Each row is a point on a landscape with many valleys, with its height.
A ball rolls from a point to the lowest of its 2 nearest points, and stops where none of them is lower. Distance is the straight distance between rows; heights are no part of it.
z_463 height 505: [ 91 124 172 138 140 124 118 110 185 103 112 144 121 124  99 115 103 155
  90 160  73 211 118 104 109  72 146 180 126 177 117 145]
z_971 height 439: [182 118 113 156 112 157 149 147 154 146 170 138  95 107 140 189 119  89
 102 111 114 112 138 135 146  50 226 181  72 104 131 143]
z_414 height 360: [174  84 136 107 154 153  68 147 122 120 144 147  78 107 145 186  87  89
 129 104 166 113 151 139 100  90 161 149  99  77 151 158]
z_107 height 417: [108 115  87 138 129 133 182 170  87 154 186  74 134 147 156 167 104 176
  76 122 123 109  95 146  90 154 141 132 158 120 107 115]
z_681 height 545: [152 123 147 112 154 142 121 119 100 155 113 104 134 136 121 127 127  91
 145 142 172  82 148 110 139 163  90  72  77 136 102 127]
z_902 height 366: [175 128 142 134 137 133 128 125 137 128 130 148  89 110 105 188 114  96
 113 109 112 114 127 111 135 106 174 145  94 103 147 108]
z_721 height 902: [108 144 119 146 158 113 124 153 119 142 107 109 152 139 130  90  87  97
 131 186 113 115 147 130 143 128  62  94 101 168  68 121]
z_2 height 575: [111 128 181 134 120  90  90 106 116 148 121 122 111  95 138 132 131 123
 123 128 108 170 156  99  93  82 178 163 116 137 138 161]
z_609 height 532: [120 152 105 138 117 128 161 133 137 100  91 117 158 146 107 135 146 147
 117 141 114 133  97 129 152 163 111 103 160 157 113 110]
z_204 height 699: [102 154 144  96  92 136 104  96 100 133 127 106 155 114 134  60 166 134
 156 137 181 124 164 121 117 150  92  66 129 135 135 141]
z_405 height 680: [100 129 108 124 114 108 123 117 114 129 127  73 123 134 159 108 140 159
 120 113 161 141 122 111 100 168 107 109 176 120 160 132]
z_447 height 458: [167 116  82 124 106 143 136  80 116 142 193 171 108 130 176 135 155 117
 162  75 109  52  91 123 172 105 181  85 132  97 166  82]
z_979 height 469: [187 114  96 166 126 137 129 128 118  95 155 124  83 105 170 176 128 112
 103 120 106 123 124 140 128  48 216 170 118  92 142 142]
z_451 height 377: [151 153  60 100  97 134 109 141 103 118 157 168 127 104 123 112 165 173
 171 124 118 150 118 177 156 149 176 138 180 106 168  99]
z_871 height 580: [166 108 125 151 174 118 133 143 151  90  62 109  89 135 118 187  90 106
  79 147 100 145 149  97 126 127 124 137 108 118 117 145]
z_483 height 452: [ 95 130 122 115 153 135 119 199 131 107 128  89 157 142 158 145  79 148
  95 141 147 157 108 145  66 167  95 147 186 129 110 144]
z_800 height 553: [126 117 129 106  98 121  98 122  71 182 177 147 127  92 133  91 156 147
 168 133 137 124 132 143  92 106 164 167 114 122 152 124]
z_134 height 508: [134 132 111 175 160 148  98 150 172 101 141 149  80  94 135 127 100  96
 124 166  98 126 120 138  93  75 153 149 116 116 135 127]
z_661 height 424: [195 104 158 115 146 179 110 152 137 145 105 145 103 162 104 187 146  64
 119 109 164  71 156 115 172 124 102 109  60  98 113 140]
z_221 height 909: [102 117 134 141 193 125 129 156 141 128 146 117 132 114 133  86  87  96
 104 186 139 134 116 117  92 137  68 101 112 152  89 140]
z_329 height 345: [115 136  53  98  87 139 116 140 100 127 180 107 148 143 136 137 139 189
 134 111 140 134 111 149 150 185 151  89 214 112 178  86]
z_708 height 506: [129 122  93 140 116 147 141 150 111 147 207 145 118 122 143 141 115 167
 123 156 115 110  96 175  97 105 174 148 150 104 136 101]
z_615 height 503: [109 143  79 136 172 113 120 182 160  62 121 108 142 144 112 119  91 114
  98 207 100 132 104 148 135 168  68 104 171 147 109 112]
z_731 height 300: [162 147 152 103  93 140 157 151  82 169 143 149 178 153  84 178 160 105
 140  87 134  96 153 142 202 143 151 119  87 108 117  78]
z_606 height 796: [131 126  80 145 121  75 189 118 102 143 128  57  90 117 138 229  90 129
  50 137  77 101 162  99 159 118 145  96  88 114  77  90]
z_960 height 453: [ 92 135 108 149 142 121 132 119 181  75 133 172 102 153 136  81 136 170
 127 155  71 147  71 138 121 126 126 151 152 155 149 128]
z_844 height 527: [136  59 151 136 133 158 129  98 159 132 150 174  90 100 164 107 138 119
 162  97 126 106  75 160  98 103 132 148 114 131 159 137]
z_492 height 480: [117 148 154 141 134 163 132 144 197  93 139 203 126 134  89  97 134 150
 124 165  89 158  84 166 134 132 130 175 145 145 148 110]
z_851 height 328: [147  89 135 154 165 113 138 120 172  92 127 142  58 132 159 168 114 115
  92 120 123 123  81 103 100 126 135 137 129 119 152 138]
z_21 height 755: [151 100 129 137 125  98 172 114 105 218 129  95 107 136 139 108 115 115
 110 159  80  86 172  87 159 124  95  98  45 175  88  91]
z_497 height 390: [165 132 176 140 134 129 111 131 156 114  67 143 144 117  75 168 113 100
 108 134 122 171 168 118 137 108 140 182  87 135 100 138]
z_725 height 624: [139 146 157 104 130 125  98 142 114 115  74 109 189 127  88 152 134 106
 142 109 150 143 167 120 135 145 136 142 136 129 110 156]
z_858 height 224: [136  98 147  99  97 179 136 147 101 170 190 153 158 125 123 163 122 132
 153  63 161 107  94 170  89 154 164 157 131 103 138  99]
z_195 height 172: [124 156  80 105 140 111 106 204 103 122 133  91 185 118  96 164 121 131
 143 180 138 147 165 136 114 168 136 131 142 109 100 107]
z_862 height 474: [ 70 117 172 116 135  81 102  88 128 157 144 146 104 110 154  45 107 141
 137 165 129 179 107 107  90  94 102 113 105 156 135 186]
z_761 height 860: [160 188 110 106  91 116 142 126 111 117  89 136 163 120  70 124 165 163
 159 116  65 137 146 130 186 138 134 141 140 121 102  92]
z_63 height 550: [124 115 159 144 132 118 143 128 136 153 125 149 131 103 112 117 129 127
 119 126 107 158 116 112 107  96 156 175 107 158 131 132]
z_667 height 295: [124 160 112 114 146 150  79 145 141  68 104 116 166 130 119  95 128  80
 159 171 193 114 165 155 134 169  81 101 153 115 125 133]
z_684 height 394: [111  92 115 170 151 139 198 128 187 112 171 145  77 145 144 125 105 144
  92 136  79  91  39 148 107 118 123 133 149 130 152 108]
z_427 height 494: [156 128  86 151 144 150 107 149 160  77 155 122  93 102 134 165  99 120
 105 148 120 142 110 137  95  50 202 167 144 115 133 162]
z_386 height 454: [108 134 136 161  92 135 181  80 137 144 118 103 105 139 127  96 166 158
 115  88 136 109 106 116 139 147  95  78 159 143 173 117]
z_488 height 478: [134 141 159  89 128 146  64 143 116 129 133 152 136  83 101 111 152  77
 200 124 166 119 186 151 134 120 129 142  87 104 122 150]
z_812 height 530: [119 137 172 118  89 170 148 104  94 151 102 121 186 148  95 103 180 120
 151  83 190 120 142 139 142 136 117 111 143 128 125 126]
z_538 height 362: [135  85  77 126 112  58  92  90 102  99 139 116  89 115 201 134 163 135
 131 108 124 125 116  96 131  89 180 135 173  88 181 147]
z_70 height 622: [111 156 133 119 124  85  94 150 102 157 118 123 164  97 108 106 127 137
 147 175 112 173 172 124 103 125 141 131 106 137  89 128]
z_962 height 483: [136 129 164 167 188 133 121 141 194  81  89 134 124 139 113 135  70  95
  77 174 121 166 113 127 122 116  96 144 121 156  90 153]
z_696 height 252: [112  95 120 156 149  94 129 115 120 141 139  78  86 111 198 143  95 138
  84 122 123 153 132  96  57 106 155 143 133 121 137 173]
z_672 height 446: [153 130 160 156 130 198 167  91 148  94  87 128 132 171  79 118 159  92
 132 101 210  72 137 149 163 143  90  75 147 127 129  84]
z_520 height 463: [160  89 144 155 118 137 184 110 137 161  78 127  97 164 124 168 131 103
  98  99  93  79 142 100 191 143 100 100  76 142 105  78]
z_307 height 217: [133 173  57  96 122 113  76 212 101  92 142 103 165 128 116 164 110 141
 129 159 125 176 157 169 129 174 158 134 177  97 139  95]
z_252 height 418: [ 73  85 157 112 154 132 120 174 102 160 127  91 165 145 173 125  91 128
  98 121 171 167 132 131  62 143 110 159 163 129 115 174]
z_859 height 486: [165 152  80 159 164 124 103 133 180  71 135 160  64 121 124 126 114 123
 119 165  76 124 117 107 142 115 134 136 128 121 141 112]
z_608 height 895: [ 96 133 133 136 154 125 133 121 134 137 144 107 129 148 146  62 136 122
 148 180 127 103 127 119 145 145  45  73  95 168 108 114]
z_583 height 435: [143 182  67 140 114  97 113 122 142 105 138 185 125  89  87  92 158 169
 165 164  50 171 138 128 168 104 171 167 140 118 123 104]
z_147 height 388: [115 115  80 118 104  91 112  76  82 136 143 113 116 128 185 133 144 144
 137  89 152  99 140  99 134 131 157  90 159  83 183 130]
z_441 height 481: [148 142  83 145  95 136 147 101 131 101 156 173  95 136 137 126 163 144
 154  90 107  80  86 135 195 128 159  92 167 101 157  78]
z_762 height 509: [ 97 126 117 152 150 125 172 182 126 134 119  93 179 172 138 126  94 178
  74 169 107 181  83 149  99 146  89 143 197 186  68 138]
z_993 height 344: [165 140 142 106 100 139 127 137  92 171 138 149 121 144 117 194 151  77
 138  76 139  91 157 107 190 123 160 105  47  85 129  89]
z_505 height 436: [136 102  78 110 108 123 121 118  76 159 191 147 110 115 151 157 148 146
 153  98 111  73 107 126 149 118 187 106 137  77 158  99]
z_975 height 450: [120 122 155 148 182 150 133 141 168  88  90 107 144 159 143 132  81  90
 105 142 132 131 109 149 112 167  66 118 133 153  95 150]
z_516 height 526: [138 111 117 127 158 116 145 128 119 162 139 107  93 143 132 149 125  96
 114 148 138  76 113  96 137 149  95  78  75 126 122 107]
z_544 height 502: [119 171 149 153 146 143  97 152 204  68 112 199 151 121  85  68 128 101
 147 166  95 129 106 150 157 137  98 157 131 129 121 108]
z_49 height 173: [148 100 153 134 133 167 137 150 131 196 171 133  92 125 136 151 122  96
 107 140 131 103 137 125 112  89 145 148  58 122 122 118]
z_110 height 451: [ 92 120 108 137 147 116 145 149 115 148 166  88 107 118 153 152 103 149
  98 155 145 130  97 137  77 138 129 147 147 120 134 119]
z_34 height 499: [112 135 169  92 129 153  87 137  97 157 146 153 160  82 122  76 145 110
 185 123 171 119 142 184 117 139 104 142 122 132 134 149]
z_12 height 769: [148 104 128 131 125  87 137 125 111 187 101 103 104 131 115 159 126  97
 118 157  76  86 184  81 154 127 123 107  36 118  97 102]
z_438 height 346: [123  90 135  97 142  98 105 129  83 145 145  85  94 132 178 156 112 131
 113  78 188 128 143  92  79 130 130 159 144 101 157 173]
z_270 height 128: [117 147  82 151 106  96 120 134 122 131 165 150 113 109 141  81 165 197
 146 158  75 183 119 149 111  80 199 174 139 132 141 127]
z_203 height 576: [119 132 192 130 100 114 128  94 131 169 109 159 148 116  97  96 156 124
 145 122 104 138 138 107 140 123 127 135 114 148 131 122]
z_230 height 432: [147 116 150 144 116 131 168  86 145 107  93 108  91 143 125 130 152 104
 126  94 154  88 117  92 157 139 102  73 131 127 160 116]
z_873 height 422: [111 111 176 145 158 179 122 110 185  65 106 152 138 154 134  98 103 101
 115 131 161 117  76 160 132 153  50 114 151 167 126 145]
z_514 height 669: [ 70 101 130 112 109 115 148 124 112 141 140  66 116 155 196 113 120 150
 114  96 174 135 115 102  73 164  67 123 192 157 160 172]
z_54 height 570: [112 109 158 112 106 146 107 157 115 166 179 185 160  96 134 103 153 149
 175 122 135 127  90 169  86 115 158 169 124 117 146 124]
z_504 height 348: [126 158 138  99 100 123 123 149  75 204 169 152 176 113  94 115 172 130
 174 107 166  91 143 132 134 145 148 125  94 120 127 100]
z_922 height 459: [167 159 144  93 154 120  40 134 120  84 110 153 122  81 100 140 132  66
 166 132 148 113 171 128 130 132 147 147  98  90 145 139]
z_375 height 411: [128 117  80  91 116 112  86 123  73 158 197 109 129 110 177 153 119 145
 159  98 153 102 133 131 103 132 172  95 157  78 163 133]
z_706 height 668: [134 145 135 129 156 148 100 119 155  89 115 126 112 129 128 106 135 113
 140 114 156 103 105 137 117 158 104 111 138 122 151 119]
z_169 height 515: [103 167 134 152 133 111 122  77 183  89  87 129 126 154 120  46 112 125
 116 163 106 163  94 114 161 140  44  82 147 180 110 140]
z_394 height 484: [126 139  81 143 171 117 146 195 141  85 127  90 143 133 131 170  87 144
  90 174 115 151 101 152 106 184 103 140 173 114 107 125]
z_978 height 783: [158 101  90 137 136  85 165 114 148 171 111  81  86 120 131 185  75 106
  76 155  78 101 173  80 141 110 126 103  58 125  86 121]
z_46 height 556: [151 130 149 141 138  81 133  94 168  75  63 122 105 126 103 160  92 134
  91 138  65 163 143  87 143 121 107 137 118 150 106 135]
z_17 height 322: [ 92 160 154  98 161 142  84 151 133 106 136 138 173 110 140  78 116  87
 175 184 165 124 160 171 127 140  77 102 128 135 107 169]
z_126 height 678: [121 111 133 112 134 177 113 116 153  95 161 123 126 113 139 116 104 104
 158 123 174  90 101 166  86 168  77  96 150 121 151 146]
z_996 height 347: [119 145  98 101  83 132 116 126 119 139 145 143 151 128 136  87 161 182
 162 100 147 132 123 165 130 155 147 156 209 129 182 119]
z_290 height 520: [113 146  97 148 158  93 107 135 183  83 115 127 124 147 125  72  94 124
 111 193  70 154 117 128 131 137  64  93 135 162 102 132]
z_881 height 425: [173 101 138 146  97 127 158 108 169 188  73 165  82 150 101 143 159  97
 125  97 108  71 167  91 212 122  89 100  48 128 128 100]
z_55 height 888: [118 135 109 130 139 151 138 146 107 162 187 121 148 132 126  99 133 120
 142 182 122  60 123 120 140 151  86  93 100 155 127  87]
z_687 height 350: [107 133 193 119 161 161  79 126 122 113 120 140 122 117 137  85 121  70
 174 147 162 131 152 131 142 130  67  97  84 132 115 182]
z_407 height 268: [118 180 107 122 139 136  70 139 118 113 107 110 206 120  98  95 125  93
 186 174 170 123 175 145 157 166 116  82 119 136  80 133]
z_973 height 405: [186  81 144 148 147 166 129 140 171 122 130 164  70 126 139 201 106  95
  71 110 115 114 124 130 120  70 196 164  93  97 133 144]
z_136 height 303: [118  98 133 118 154  85 130 134 100 141 103  65 115 130 165 172 102 124
  95 124 142 134 144  93  78 143 105 120 137 122 129 161]
z_177 height 313: [111 138  86  94  72 163 122 154 102 161 161 123 171 130 136 135 117 180
 166  82 165 121 123 179 128 181 147 131 204 104 164 103]
z_744 height 820: [130 163  71 124 103  79 211  92 131 123  98 118 121 121 103 169 139 187
  87 113  27 141 155 137 152 125 139 121 149 136  77 104]
z_348 height 431: [195 150 163 123 148 118  84 122 143  83  86 166 107  94  73 142 125  88
 135 142 121 138 175 116 152 105 153 163  78 115 124 139]
z_368 height 504: [122 154 155 133 103 159 181 125 127 124 100 113 163 160  92 118 167 131
 136  95 156  92 107 132 161 171 105 106 159 134 119 114]
z_866 height 403: [109 128 150 128 135 116 139  74 110 145  40 107 175 163 139 102  81 151
 109 125 105 171 142 106 147 142  67  92 167 182  73 161]
z_999 height 338: [146 102 185 134 152 133 119 145 153  92  75 138 136 124 118 166 119 104
  97  93 139 170 150 106 114 133 137 189 140 136 117 169]
z_210 height 391: [174  90 164 103 142 139  86 148 128 143 112 166  86 138 112 202 131  61
 120  98 166  99 163 123 134 116 144 140  53  73 140 170]
z_556 height 492: [ 70 119 162 110 126 109  89 102 112 161 152 160 117  95 145  46 154 124
 163 137 144 146 143 133  94 116 106 110 115 140 155 165]
z_649 height 416: [132 158 116  89  76  78 119 148  57 165  98  96 179 124 124 160 157 156
 142  94 134 147 177 115 128 135 177 133 155  99 131 134]
z_223 height 473: [141 136 154 139 121 195 173 121 142 134 143 132 145 152  96  95 161 108
 146 114 178  64 118 164 165 152  83 110 122 156 119  95]
z_892 height 871: [138 172  91 110  99 124 153 126 105 150 131 130 183 141  78 122 179 140
 160 140 102  92 138 113 195 161 137 106 106 127 106  72]
z_244 height 406: [149 157  42 126 122  99 106 133 104 105 158 160  93 110 129 113 171 172
 157 162  68 142 109 133 180 125 165 135 149 101 157  96]
z_420 height 273: [108 103 113 102  81 165 140 116 115 162 179 127 166 147 143 135 127 164
 158  51 173 104  88 160  93 156 137 131 173 111 155 122]
z_958 height 339: [126 125 178 133 116 134 165  74 114 151  47 117 179 165 106 114 119 157
 110  97 104 164 147 115 162 137 113 147 155 178  65 139]
z_935 height 477: [103 128 131 142 142 120 136 105 192  66 108 171 115 154 107  90 129 195
 112 144  65 218  89 103 134  99 151 158 147 175 131 143]
z_259 height 655: [ 96  62 162 121 126 126 153 109 102 181 155  82 108 128 179 127 113 136
 119  94 165 125 111 114  59 154  97 116 146 134 154 166]
z_272 height 227: [136 107 145 128 148 145 107 170 125 122 145 101 138 127 147 182  98 136
 101  90 160 149 121 138  62 112 181 208 148  94 124 152]
z_289 height 333: [176 122 129 123 160 133  67 144 121  80 134 169 103 113 124 180 109  97
 123  92 144 125 133 116 134 115 191 155 113  72 147 130]
z_322 height 398: [129 109 188 134 133 189 138  75 166  84 110 160  95 136 114  90 155 106
 146 101 207 108 148 127 140 110  68 106 117 123 163 150]
z_816 height 490: [100 122 149 153 142 158 175 154 169 137 150 119 115 138 141 137 100 144
  84 149 113 151  75 148  86 103 142 169 151 156 103 126]
z_227 height 310: [144 162 116 106 139 136 107 164  79 174 171 126 135 107 103 144 137 106
 153 144 139  80 141 122 141 138 166 111  92 102 114  90]
z_586 height 690: [ 89 153 103 106  74  94  91 114  91 132 132 105 147 133 155  67 164 163
 151 125 178 154 154 122 113 170 101  96 185 141 166 136]
z_287 height 199: [118  96 105 149 153  72 126 101 123 127 102 102  65 120 168 136 118 129
  80 129  82 166 128  62  82  85 122 122 116 142 150 163]
z_84 height 604: [ 89 165 126 114 126  91  85 167 119 132 141 140 178  96 117  54  93 118
 148 227 118 167 169 163 124 114 130 136 122 136 119 124]
z_889 height 610: [145 111 143 113 137 105 107 117 103 170 161 142  59  92 143 104 157 103
 167 122 122 108 139 105 117 109 135 119  65 110 155 134]
z_797 height 571: [ 86 149  89 138  86 118 136 146 107 136 104 127 198 135 116  73 130 170
 148 187 119 163 136 167 156 179  82 102 170 183 110 122]
z_460 height 229: [115 173 105 107 124 130  98 177  74 155 105  79 228 139 111 119 142 136
 163 171 174 149 182 155 132 171 126  91 135 146  86 127]
z_627 height 554: [106 181  92 140  89 138 169 110 127 108  99  99 182 168 105  73 149 179
 127 148 126 156 132 144 164 170  84  96 189 177 111 121]
z_891 height 507: [127 137 174 170 161 152 106 142 217  93 119 142 104 105 117 106  65  91
  85 187 108 172 135 125 105  68 129 166  84 148 105 159]
z_303 height 401: [100 124 182 139 152 164 124  86 211  68 118 178  96 133 118  77 130  86
 137 133 146 116  93 161 130 134  85 120 123 147 152 137]
z_403 height 188: [149 141  98 138 122 108  93 118 126  98 140 151 115  92 149 110 150 167
 153 137 103 159 102 130 121  64 176 159 159 116 158 138]
z_36 height 644: [144 126 146 140 143 153 140 129 130  89  55 101 168 159 115 147 130 108
 143 114 168 135 149 130 154 167 107 108 141 138 102 139]
z_926 height 284: [136 106 181 122 154 155 118 152 169  82 109 141 122 143 124 185  99 125
  76  89 155 162 118 132  95 103 174 229 125 103 145 164]
z_100 height 496: [ 87 122 161 143 136 133 140  96 153 113 104 110 148 168 120  71 134 144
 114 147 142 147  90 119 132 127  55  93 151 178 126 154]
z_697 height 230: [154 140 148 125 124 151 174 161 124 167 112 156 198 149  61 170 145 104
 143  99 122 114 126 158 183 141 140 155  71 135  80  96]
z_10 height 260: [165 172 133 101 112 138  83 131 128  85 130 174 155 123  97 158 155 129
 159  66 147 134 153 119 166 139 193 146 151  87 167 118]
z_522 height 331: [146  93  91 156 136  82 113  93 121 105 114 108  71 125 181 171 137 125
 110 114  99 113 104  90 124  84 172 124 125  95 163 146]
z_998 height 531: [115 103 121 144  91 130 154 137  81 195 173 129 122 117 155 123 147 169
 134 138 121 114  99 142  86 104 179 157 125 131 147 121]
z_282 height 278: [143 122  67 132 170 110  99 143 162  72 159 137  86 129 157 135  88 135
 149 165  91 132  93 158  88 110 159 141 159  91 151 128]
z_578 height 880: [138 150 101 106 121 135 156 128 125 142 166 125 136 140 114 114 144 133
 165 135 121  50 117 112 194 137 107  90 103 121 125  63]
z_82 height 657: [128 147 140 144 145 149 133 112 155  69  71 111 134 167 112 119 130 126
 130  99 192 135 118 122 141 156  71 100 165 142 148 134]
z_857 height 739: [115 141 141 131  99  97 180 103  84 212 132 106 147 122 113 103 149 136
 131 140  86  94 159 100 144 146 117  99  83 146  95 109]
z_699 height 294: [138  79 109 141 166 114 104 119 135 106 138 120  73 117 180 153 114 118
 109 109 144 128 112 107  66  82 165 155 128  96 160 161]
z_283 height 444: [106 105 152 128 145 102 105 128 113 141  86  97 178 144 130 110  76 132
 109 160 102 180 128 113 124 133  95 112 149 160  78 171]
z_587 height 376: [118 128  82 114  94 139 165 154  98 145 179 109 143 145 139 163 128 158
 127 125 135 100  82 138 128 174 134  91 182 123 140 109]
z_176 height 482: [117  97  79 120 136 145 132 167 119 149 191 111 134 124 152 161  95 135
 129 132 139 120  97 169  51 123 149 155 169 105 135 133]
z_566 height 292: [129 126  54 149 159  70  94 139 126  88 162 101  58 125 172 132 107 124
 114 162  97 131  94 122  98  99 151 119 140 114 146 128]
z_401 height 80: [156 126 182 116 135 162 130 172 113 185 147 146 137 111 122 176 121  99
 112 107 151 116 139 165 115 101 164 184  66 104 114 125]
z_330 height 625: [123  98 118 133 126  88 139  94  92 199 148 119  73 106 168 115 156 124
 121 138 115  94 134  80 111 107 140  96  48 129 143 131]
z_546 height 404: [144 115 154 124 111 139 149 109 145 130  92 149  93 132 129 172 152 116
 108  91 144 106 132 102 154 127 129 121 108 115 155 138]
z_965 height 640: [107  87 154 123 136 119 141 102  92 206 156 112  84 116 174 126 122 136
 114 125 141 114 136 112  86 109 118 112  93 116 147 153]
z_986 height 250: [124 134  90 163 133  69 138 112 143  99 124 111  70 118 150 135 108 149
 103 159  67 157 115  92 101 109 138 127 128 134 130 123]
z_707 height 165: [142  94 161 106 134 162 119 171 126 162 169 149 151 117 132 168 120 116
 125  84 169 124 134 179  73 119 180 188 122  96 151 143]
z_877 height 242: [126 103 181 157 109 148 215 115 121 170  48 132 179 176 109 151 142 136
  96  96 112 140 130 122 169 132 124 135 116 174  64 138]
z_686 height 259: [121 163 101 114 111 116 153 175  98 183 185 109 151 112 110 136 140 140
 137 182 108  99 137 134 133 126 152 133 104 134  77  89]
z_773 height 361: [142  58 101 167 166 145 163 102 159 100 163 135  66 144 177 165 110 132
  87 111 109  94  43 141 109 102 145 151 138 113 149 131]
z_188 height 382: [168 124 137 120 122 133 126 118 137 166 130 151  89 139 106 130 157  90
 134 115 119  74 135 111 191 121 133 111  34 111 132  86]
z_335 height 594: [126 110 139 133 110  86 103  81 110 163 122 151  92  93 164 109 160 128
 157 113 111 156 143  95 124  80 159 139  93 125 145 153]
z_69 height 108: [133 122 187 133 116 170 180 146 119 176  60 139 176 183  83 166 152 102
 115  73 140 129 117 154 148 135 142 154  96 136  69 120]
z_909 height 240: [149 139  48 121 138  95  70 147 128  55 144 142  99 111 150 143 133 159
 140 139 102 155 108 142 105 118 171 164 187  96 163 124]
z_452 height 420: [150 130 194 143 123 190 141  95 171 100  86 150 115 153  89 127 174  98
 139  82 186 103 145 130 184 130 108 112 102 132 150 132]
z_184 height 533: [137 143 139 126 143 100 132  86 186  67  53 119 115 151 106 102  92 124
 110 143  74 163 113  96 157 137  55 105 151 164 126 134]
z_102 height 479: [100 133 127 148 155 103 148 139 138 116 117  95 145 152 143 136  84 153
  78 180 102 185 115 113 104 126  89 124 161 161  92 134]
z_345 height 500: [126 116 109 134 129 128 184 115 118 136 115  92 127 139 118 170 126 119
 123 136 106  85 130  95 168 150  98  93 112 135  99  91]
z_928 height 521: [112 117 135 139 113 150 174 134 147 132 153 137 127 119 137 149 134 155
  91 106 118 152 104 138  97 103 185 189 138 131 124 123]
z_59 height 535: [120 162 189 138 127 158 117 125 224 112 135 162 131 105 101  87  83 126
  99 171  82 201 120 126 126  50 147 200  81 160 112 152]
z_76 height 383: [117 145 149  79  96 111 116 122  67 176 135 106 186 128 112 130 159 138
 156  70 160 133 154 120 130 156 156 133 124 104 112 114]
z_274 height 848: [151 181 130  99  82  80 151 112 102 113  68 136 179 119  66 188 163 177
 127  92  86 164 166 112 156 128 155 150 161 122 104 106]
z_56 height 695: [102 102 159 118 111 184 124  72 144 106 131 121 116 109 127  74 148 154
 160  73 186 106 139 137  82 140  95 119 156 136 183 145]
z_623 height 564: [125 127 165 114 117 150 136 117  75 153 100  80 140 139 127 135 166  99
 134  86 217  92 174 120 148 147 100  73  84 133 122 146]
z_588 height 462: [172 167  74 155 135 110 132 133 188  67 134 176  92 104 106 117 136 155
 144 147  46 159 106 125 165  90 156 185 132 116 132 107]
z_119 height 808: [113 141  82 126 113  71 190 100  99 131 107  90 115 129 123 206 120 171
  66 106  59 110 142 103 171 140 140  96 129 121  86  99]
z_33 height 379: [104  97 156  91 125 130 129 147 125 145 132  85 148 155 177 159 114 131
 114  52 193 139 135 119  62 144 117 165 166 128 146 165]
z_621 height 218: [146 168 102  90 122 143 104 156 104 100 169 153 163 133 117 197 125 129
 124  81 150 139 146 129 163 152 176 148 182  94 142 103]
z_842 height 601: [146 146 158 109 116 114 102 106 102 144  84 127 164 116  92 108 138  92
 160 130 135 131 196 119 159 125 128 115  78 133 104 133]
z_638 height 301: [173 131 150 127 123 104  88 113 124  76 104 177 112 125 102 188 150 104
 137  79 127 138 142 101 180 116 188 161 120  84 151 140]
z_533 height 426: [106 131  83 172 135 149 176 151 177 111 169 159  97 151 137  95 125 177
 117 159  82 133  52 170 112 109 124 165 154 145 138  96]
z_439 height 588: [ 88 151  99 120 125 103 114 172 115 139 128 136 184 132 127  66  94 138
 133 219  99 186 141 162 143 143  92 107 152 153 105 138]
z_738 height 552: [126 121 188 100 108 157 150 103 112 120  87 109 142 142 126 118 156 104
 147  56 213 120 168 133 132 135 107 109 122 111 137 158]
z_434 height 510: [118  99 155 121 116 140  94  98 126 132 166 161  96  93 163  86 143 118
 174 106 156 117 117 146  85 113 125 134 149 112 159 148]
z_722 height 255: [156 149  49 101 131 136  83 162 119  75 150 139 151 127 130 179 107 143
 143 121 135 149 121 152 141 175 160 116 201  88 165 109]
z_985 height 449: [ 64 113 162 110 146 118  95 139 111 145 137 113 141 123 169  85 102 129
 120 143 152 179 128 121  82 109  91 127 141 146 126 175]
z_648 height 195: [115 159  77 129  99 112 147 163 105 171 171 126 130  92 121  96 151 179
 138 178  81 151 133 136 131 111 170 137 120 144 120 109]
z_495 height 709: [ 92 153 150 127 104 145 133 102  91 169 138 127 183 131 133  46 157 112
 171 132 165 107 148 129 145 145  83  73 111 187 102 130]
z_942 height 723: [116 130 153 141 106 139 161 121  97 223 143 143 172 139  90  64 152 125
 158 148 134 102 135 111 154 144 100 109  76 178  95 115]
z_237 height 375: [106 128 169 143 143 155 123  95 156  65  91 130 117 130 135  65 123  81
 159 126 168 121 146 120 153 129  49  89 115 145 133 152]
z_95 height 687: [124 118 128 137 112 172 120  69 160  63 147 136  90 113 129  92 128 125
 167  97 179  91 125 173  90 116  77  88 154 116 185 124]
z_559 height 475: [ 80 109 136 143 100  96 165  89 129 133 118 100 126 153 150  68 142 176
 108 122 112 150  86 100 118 144  81  78 163 180 159 123]
z_271 height 834: [130 151 111 113 101 111 192 128 116 105  78 111 160 114  80 180 137 177
  92 118  83 151 159 122 140 134 155 152 154 136  63 110]

Where does a ball stop that starts at each point below?
z_681 -> z_69
z_223 -> z_195
z_46 -> z_621
z_463 -> z_287

Call two points neighbours if one is among the 2 nearest of the other. Go from one point of each pair to the other, from neighbour to neighbour, staying as low as possible. Name the highest point that can't be avoided.
z_287 / z_270 -> z_566
z_69 / z_621 -> z_661
z_621 / z_195 -> z_722
